Points, in no order, along strands that fork, close into loops and pass close to each other.
In the rows, 128 means zero.
Points whose rows are less than 132 apart are linked; no others are. Some points are linked to none.
<431>: [123 105 127 116 144 101 125 166 161 156 120 117 156 162 111 135 125 123
  97  91  98 141 137 117  84 157]
<471>: [117 115 110 138 106 109 146 163 152 162  92 146 127 109 126 154 132  88
  85 181 157 141 122 132 159 115]
<823>: [129  64 118 125 139 169 138 129 108 179 129 196 154  89 129  74 119 135
 144 134 173 133 167 117 133  76]
<634>: [157 163 168 137 101  94 104 131 190 112 115  92 118 142  86 129 103 156
 121 138 120  87 155  94 183 161]
<532>: [143 129 111 131  95  98 130 163 177 150 119 120 109 184 113 142 136 172
 151 168 117  79 100 133 150 133]
<683>: [ 96 133 166 130 155 167 108 109 129 170 113 101 105 140 144 119 129 150
 126 161 151 108 101 133  69 164]
<587>: [ 99 135 120 110  62 115 105 157 168 104  99  91  99 179 122 124 172 133
 104 142 103 146 115 115 115 151]
<653>: [151  93 165 147 169 158  90 148  84 124 130 189 137  80 150 137 122  90
 118 131 120  84 146 120 143  68]
<606>: [104 173  94 102 173 153 133 103 110 103 154 106 100 159 148 137 104 150
 137 127  55 147  93 131 135 115]
<397>: [131 133 154 108 181 131 103  96 126 106 170 113  94 188  96 105 152 168
 159  95 109 163 119 109  81  89]
<177>: [112 119 146 135 154 195 166 159 131 152  91 194 102 104 156 134  91 118
 128 182 169 139 120 134 151  57]
<576>: [132 118  82 131 112  85 181 138 123 176 122 130 129 137 129 143 129 107
 131 162 128 129 112 129 120 104]
<356>: [114 140 148 165 128 158  94  97  87  92 151 111 139 135  99 119 121 134
 115 121  94 109 188 116 124 147]
<88>: [173 120 159  97  91  86 134  92 111 171 190  99 193 146 112  91 128 134
 178  95 153 130 143 128  94 189]
<836>: [ 86 113 139 102 146 191  97 109 129 124 112 125 140 147 152  93 141 195
 130 171 175 119 109 137  89 186]
<98>: [ 73 179 105 155 122 116 139 117 142  71  97  77  80 131 117 133 131 125
 106 110  65 159 100 118 135 153]
<185>: [153 102  72  99 102  98 105 154 201 163 137 166 131 110 135 132 118 103
 114 109 136 138 113 135 113  74]
<563>: [165 134 130 102  93  91 128 156 192 164 119  76 127 153 109 182 147 155
 133 100 119  88 118 148 187 126]
<914>: [153  79 123 154 112 105 111 163 122 108  97 172 213  73 164 139 131  75
 114 121 144  80 127 124 180 106]
<553>: [160 107 107  97  66  62 101 157 171 153 107 128 152 116 141  59 146 138
 132 115 124 118  89 117 119 170]
<236>: [127 106  94 116  59 108 133 156 134 126 112 131 126 195 144 118 166 162
 141 163 142 104 106 125 105 140]
<422>: [149 112 153 136 114 122 116 157  82 119 113 192 155  58 148 135 146  96
 120 150 161  76 168 131 152 102]
<428>: [130 209 110 116 148 128 130 119 142  36  80  75 130 140 113 197 146 143
  97  95 120 146 129 133 168 122]
<61>: [111  97  96  79 129 147 157 126 128 186 158 162 141 140 112  75  99 130
 173 172  91 125 114 107 108  98]
<591>: [152 105 148  87  71 123 112 150 162 173 110  81 154 139 144 131 155 147
 129  93 176 103 168 121  98 177]
<424>: [155 131 147  96  91 105 159  99 103 119 159 117 188 148  90 114 126 129
 139 144 149 110 182 133  95 172]
<344>: [109 102 144 115 163 110 112 130 161 178  98 102 131 155 148 126 124 128
  98 138 138 126  90 107  67 145]
<825>: [147 153 109 113 149  97  95 114 143 145 114  96  84 101 110 179 150 132
 106  98 103 119 147 129 169  89]
<35>: [102 101 150 104 153 215 124 158  84 163 106 207 112  73 153  85 107 118
 136 169 162 138 147 128 129  72]
<24>: [137 168 137 107 184 136 124 111 139  99 164  92 108 176 109 142 168 180
 144  75 100 168 167 113 134 119]
<833>: [157 143 133  95 130  84 101 171 176 112  97  61 124 182  94 158 145 163
 110  67 110 135 112 114 172 123]
<771>: [128  99 125  85 139 158  98  75  90 152 152 123 175 140 116 104 131 190
 146 178 184  96 100 150  89 164]
<879>: [133 180  96 100 184 123 122  92 120 136 138 109 101 126 155 166 125 140
 126 120  64 137 121 128 194 110]
<908>: [128  63 101  93 186 138 163 114  93 170 112 173 164  73 116  87 133 182
 170 123 182 127 166 125 139 142]
<913>: [136  96  68  90 146 120 148 143  99 195 111 139 166  84 106  75 128 172
 160 135 152 108 130 153  97 172]
<151>: [102 165 200 194 159 146 163  94 118  91 150 120  95  99 140 152 105 112
 129 129 132 124 126 137 137 175]
<389>: [157 126  92 139  67  70 136 129 137 163  94  57 150 115 128 164 138 110
 145  90 128  88 133 142 107 126]
<101>: [120 102  88 108 133 152 128 124 119 161 111 141 176 132 177 138 132 137
 114 158 149  78 129 138 133 148]
<60>: [137  98  87 151  73 110 171 160 161 159  84 133 213 126 162 135 143 121
 140 110 198 130 137 145 192 171]
<749>: [145 107 142 133 153 117 176 121  79 178 157 146 135 150 122 156 113 103
 134 152 132 123 138 139 121  99]
<598>: [ 83 114 164 187 142 181 128 145  76 120 128 167 109 107 128  87 118  92
 121 155 121 156 147 107 128 131]
<550>: [148 130 151 136 137 136 101 118  65  96 128 102 153 120 131 153 121  96
  96  84  92 108 187 108 156 128]
<637>: [133 197 118 159 166 148 129 146 117  46  94 100 124 116 132 167 139 137
  97 101  84 144 109 139 227 130]
<390>: [141  92 131 135 113 125 189 157 129 162 114 138 205 122 129 142 143 119
 144  97 190 123 181 139 129 181]
<169>: [115 164 154 168 166 160 109 138 100  64 135 151  80  82 139 162 138  94
  92  90 112 157 149 143 150  99]
<844>: [ 71 169 104 155  95 156 115 140 179  93 121 114  70 130 122 127 150 149
 120 134  86 132  91 132 115 141]
<584>: [102 143 156 185 142 143 207 103 124  85 161 151  66  76 172 133  98 101
 131 135 119 158  87 145 140 124]
<114>: [111 111 113 124 143 150 173 149  59 120 150 163 126 143 113 144 130  79
 121 131  97 169 152 127 128  66]
<802>: [ 93 119 154 129 131 167 117  96 127 109 143 134  95 172 117  87  89 128
 157 160 146 162  58 131  41  96]
<383>: [111 146 149 167 106 136  92  77 119  85 164 103  82 167 116 102 131 155
 164 133 113 119 152 110 108 140]
<814>: [157 135 102  77  54  52  69 135 180 140 116  82 146  95 128 110 146 127
 120  93 105 105  84 133 146 155]
<202>: [177 135  99  83  91  63 112 153 198 126 145 144 115 158 139 132 160 118
 122  82 107 157 104 129 118 101]
<331>: [126 127 140 101 158 120 167 131 123 183 104 133 152 108 124 160 138 105
 121 122  75  94 134 101 162 152]
<70>: [ 94 153 103 164 150 159 143 109 130  51 112 124  67 116 125 128  95 110
 123 119 103 158  96 141  67  70]
<594>: [125 131 107 156 139 154  99 148 135 125 133 140 106 150 122 131  91 130
  97 160 113 131 126 139 117  99]
<64>: [ 93 118 110  81 155 175 110  98 124 161 159 122 125 159 122 104 116 138
 144 137  65 139  99 119  92 119]
<739>: [101 132 168 160 149 192 143  85  82 107 185 168 137 102  97 112  89 121
 149 183 157 146  97 148 110 114]
<91>: [156 132 133 112 100  56 129 110  99 160 114  62 104 144 118 139 128 136
 141 121 114  96 130 123  81 133]
<740>: [163 119  87  94 108  76 141 158 129 173 114 136 135 120 135  61 134 158
 160 146 162 131 105 140  92 177]
<516>: [126  89 152 151  95 132  83  99 103 144 165 106 124 195 111  82 149 163
 158 150 141 113 141 111  94 115]
<549>: [156  92 121 135  91 117 147 112 120 178 158 132 190 126 136  95 148 137
 177  92 206 147 167 151 103 175]
<774>: [129 127 131 108 105 107 131 112 139 110 142 169 152 145  93  88 138 142
 128 155 162 146 179 113  83 171]
<791>: [113 124 170 194 147 171  81 141 107  62 112 163  99  81 169 155 130  80
 103 116 125 102 122 120 155  87]
<810>: [134 155 173 160 101 133  92 118 158 119 118  65  82 149 118 117 116 172
 133 141 128  83 147 102 129 166]
<684>: [133 154 100  77 108  90 141 124 177 102 155 167 125 165 132 152 134 109
 118 139 106 161 144 115 112 131]
<141>: [ 96 125 158 188 169 145 189 117  75  65 177 107  61  50 156 118 122 126
 134  75  97 146 109 138 151 121]
<120>: [151 106 117 138 110 107 111 158 105 128 108 111 207  96 125 148 122  88
  86  92 113  94 163 127 149 151]
<501>: [108 132 180 109 137 155  97 101 129 107 172 129  69 151  95  86 144 132
 152 120 110 182  82 124  49 126]
<595>: [127 124 160 158 146 137 151 170 119 151  97 176  98 107 143 168 123  78
 102 180 164 128 113 142 168  85]
<394>: [147 169 144 118 145  73 141  77  99 118 132  89 104 167 117 150 110 121
 134 137 108 159 139 112 113 147]
<360>: [132 120  88 101 104  88 143 126 153 151 115 175 130 121 123  63 112 135
 130 189 162 148 146 112  98 148]
<803>: [ 62 153 106 161 112 176 125 147 165  66 101 146 122 100 153 140 135 118
  93 156  98 120  89 137 151 138]
<644>: [161 102 101 151  78  77 124 137 173 166 133 137 187 123 169 135 119  86
 121 107 176 130 141 140 162 144]
<493>: [171  89  81 150  95  78 116 136 192 157 105 167 165  99 145 112 105 109
 136 125 199 122 114 131 138  81]
<626>: [153 132 102 113  54  72 142 131 171 139  96  49 156 126 106 183 144 107
 146  78 133  89 107 157 185 116]
<139>: [123 148 125 133 191 170 142 119  44  91 154 152  83 107 131 119 104  90
 134 119  83 201 138 125 136  54]
<161>: [106 129 131 121 149 192 118 102  69 127 175 169 157 112  89 116 125 155
 144 189 174 111 123 164 118 139]
<505>: [149 130 144  95 149  94 122 143 165 155 135  99 117 176 104 140 153 154
 133  65  96 144 154  97 119 138]
<81>: [122 136 220 149 188 153 137 100 111 117 121 151 144 111 159 156 107 108
 120 147 152 108 133 105 138 164]
<159>: [153 176 131 145 170 136 101 125 116 107 126 119  76 100 105 181 138 124
  92  96 119 158 183 144 163 110]
<837>: [100 138 127 162 185 195 161 123  89  70 168 138  93 126 123 122  86 110
 124  96 110 192  96 148  99  83]
<322>: [111 159 125 168 137 156 126 135 136  56 131 140 126 139 157 172 121 114
 100 136  86 125  95 141 210 141]

A tip is a point with one link. Name the tips that can be reached along the links from each point below, in the order of the rows.
<505>: <98>, <428>, <802>, <739>, <394>
<791>: <634>, <61>, <516>
<390>: <814>, <70>, <684>
<151>: <141>, <81>

A piece is all that can be reached along the links. How many separate loops has the piece of each point below (a circle has one, a figure eight two, a Y none), and how many tips (points with one link)?
<394>: loops 0, tips 5
<177>: loops 0, tips 3
<810>: loops 0, tips 3
<81>: loops 0, tips 2

A fork is a point with three links, a tip a point with one. Leave the first point through the second and follow the links. Name the first fork or tip that comes.
<61>; <64>: <383>
<740>; <913>: <70>
<139>; <114>: <740>
<774>; <424>: <684>
<356>; <550>: <61>
